Each row is a point on a tangle of strands that fork and nearly touch. The rows are in no order.
Two points are linked if the straight distance between their rows is under 31.1. Some points are linked to none.
q_828: [ 15   0 -31  16 -19   0  28  33  35]
q_558: [ -3 -22  29  -7  13 -17 -23  -7 -22]
q_485: [ 18   2 -39   1 -19  -9  43  33  37]
q_27: [  4 -21   7   3  21  -1 -11 -77  29]
q_865: [ 27  15  17  -3 -16   1  11 -12  18]
q_728: [-49 -41   9  28  -4  -1 -38  39 -31]
q_616: [-52 -40   8  30  21 -25 -45  22 -34]
q_839: [-12  -3  27  -3  43 -26 -41  31 -30]
q_225: [ 31 -10  -8  25 -12  -6   4 -14  34]
q_962: [-16 -33  15  17   3  -8 -25 -30 -11]
q_713: [  1 -24  17  -9  26  -9 -16 -73  11]
q_842: [ -4 -27  17  15  -4  -5 -22 -28  -3]
q_465: [-40 -35  -1  42 -28  23 -29  39 -13]
q_984: [ 40   2  -5  13 -13 -13  16 -13  38]
q_353: [  0  18  24 -45  20   5   6  19 -32]
q_193: [  0  -5 -14  31 -26  17   3  31  18]
q_788: [ 24   6  27  -8 -11  -2   1 -20   5]
q_142: [-46 -37  11  24  13 -16 -44  35 -34]
q_210: [ 35  25   8  -9 -16  -4  21 -12  26]
q_56: [ -9  -9 -11  33 -27  29  -2  38  11]
q_67: [  1   9 -64  -5 -16   0  52  37  28]
q_378: [-11 -18  29  -8  17 -17 -27  13 -25]
q_324: [ -2  17  24 -40  37  -5  -6  31 -33]
q_141: [ -2  30 -59   3 -10  18  43  30  11]
q_570: [ 21 -13  25  -6   3  -8 -11 -50   4]
q_493: [ 11  26  19 -24 -13  14  17   0  -1]
q_38: [  0 -26  21  -7  22 -13 -19 -63  -1]
q_365: [  8  10 -54 -10 -15  -7  52  31  33]
q_834: [  2  50 -51 -12 -10  21  39   6   0]
q_50: [-47 -41   4  39 -20  13 -34  34 -22]
q_482: [  1  38 -47  -5 -10  23  37  20   6]
q_862: [-28 -38  14  18  15 -17 -32 -24 -17]
q_603: [ 25  48 -13 -27 -12   1  38  -5  27]
q_474: [ -6  17 -76   1 -12   9  49  38  13]
q_333: [  3  22  26 -45  11   6  11  10 -25]
q_542: [ 17  36   7 -25 -13  14  24  -2   9]
q_286: [-33 -26  -9  46 -30  32 -19  44  -4]
q_325: [  0 -25  26  -9  27 -22 -24 -46 -14]
q_953: [ 13 -11  10  18 -17   3  -9 -15  11]
q_509: [ 19 -10  -4  28 -17   1  -1  -4  25]
q_273: [ -1  58 -48 -22  -9  22  34  -6 -17]
q_555: [ -2 -27  26  -5  19 -20 -24 -31 -16]
q_471: [  4 -19  15  17 -13   0 -15 -20   3]
q_384: [-12 -14  25  -9  26 -21 -32  24 -29]
q_236: [ -2  17  24 -30  50 -10 -23  40 -33]
q_883: [  7  61 -19 -42  -6  21  33 -13 -12]
q_312: [-57 -38   6  22  53 -30 -27 -27 -18]
q_283: [ 21 -16   7   6  12  -3  -9 -70  28]
q_228: [ -7  15  25 -13  51 -18 -38  40 -29]
q_336: [  9  21  26 -33  -3  10  10   1 -11]
q_35: [ 40  13  -3   3 -14 -13  23 -10  36]
q_563: [  9   0 -20  24 -23  10  13  29  27]
q_856: [ 11  51  -2 -38 -10  16  31  -8  -1]
q_786: [-21 -14  -9  33 -29  32  -9  41   2]
q_251: [ 21  -7  30 -10   0  -9 -10 -35  -3]
q_794: [ 23 -15  18   2   5  -5 -10 -60  12]
q_701: [  1  58 -35 -31  -8  21  33 -12 -20]

Name the points in between on the shortest way along the links from the first point to the second, in order.
q_251; q_38 | q_570, q_794, q_283, q_27, q_713
q_842; q_210 | q_471, q_953, q_509, q_225, q_984, q_35
q_324; q_493 | q_353, q_333, q_336
q_193; q_67 | q_563, q_828, q_485, q_365
q_856; q_474 | q_883, q_701, q_273, q_834, q_482, q_141
q_465; q_193 | q_286, q_786, q_56
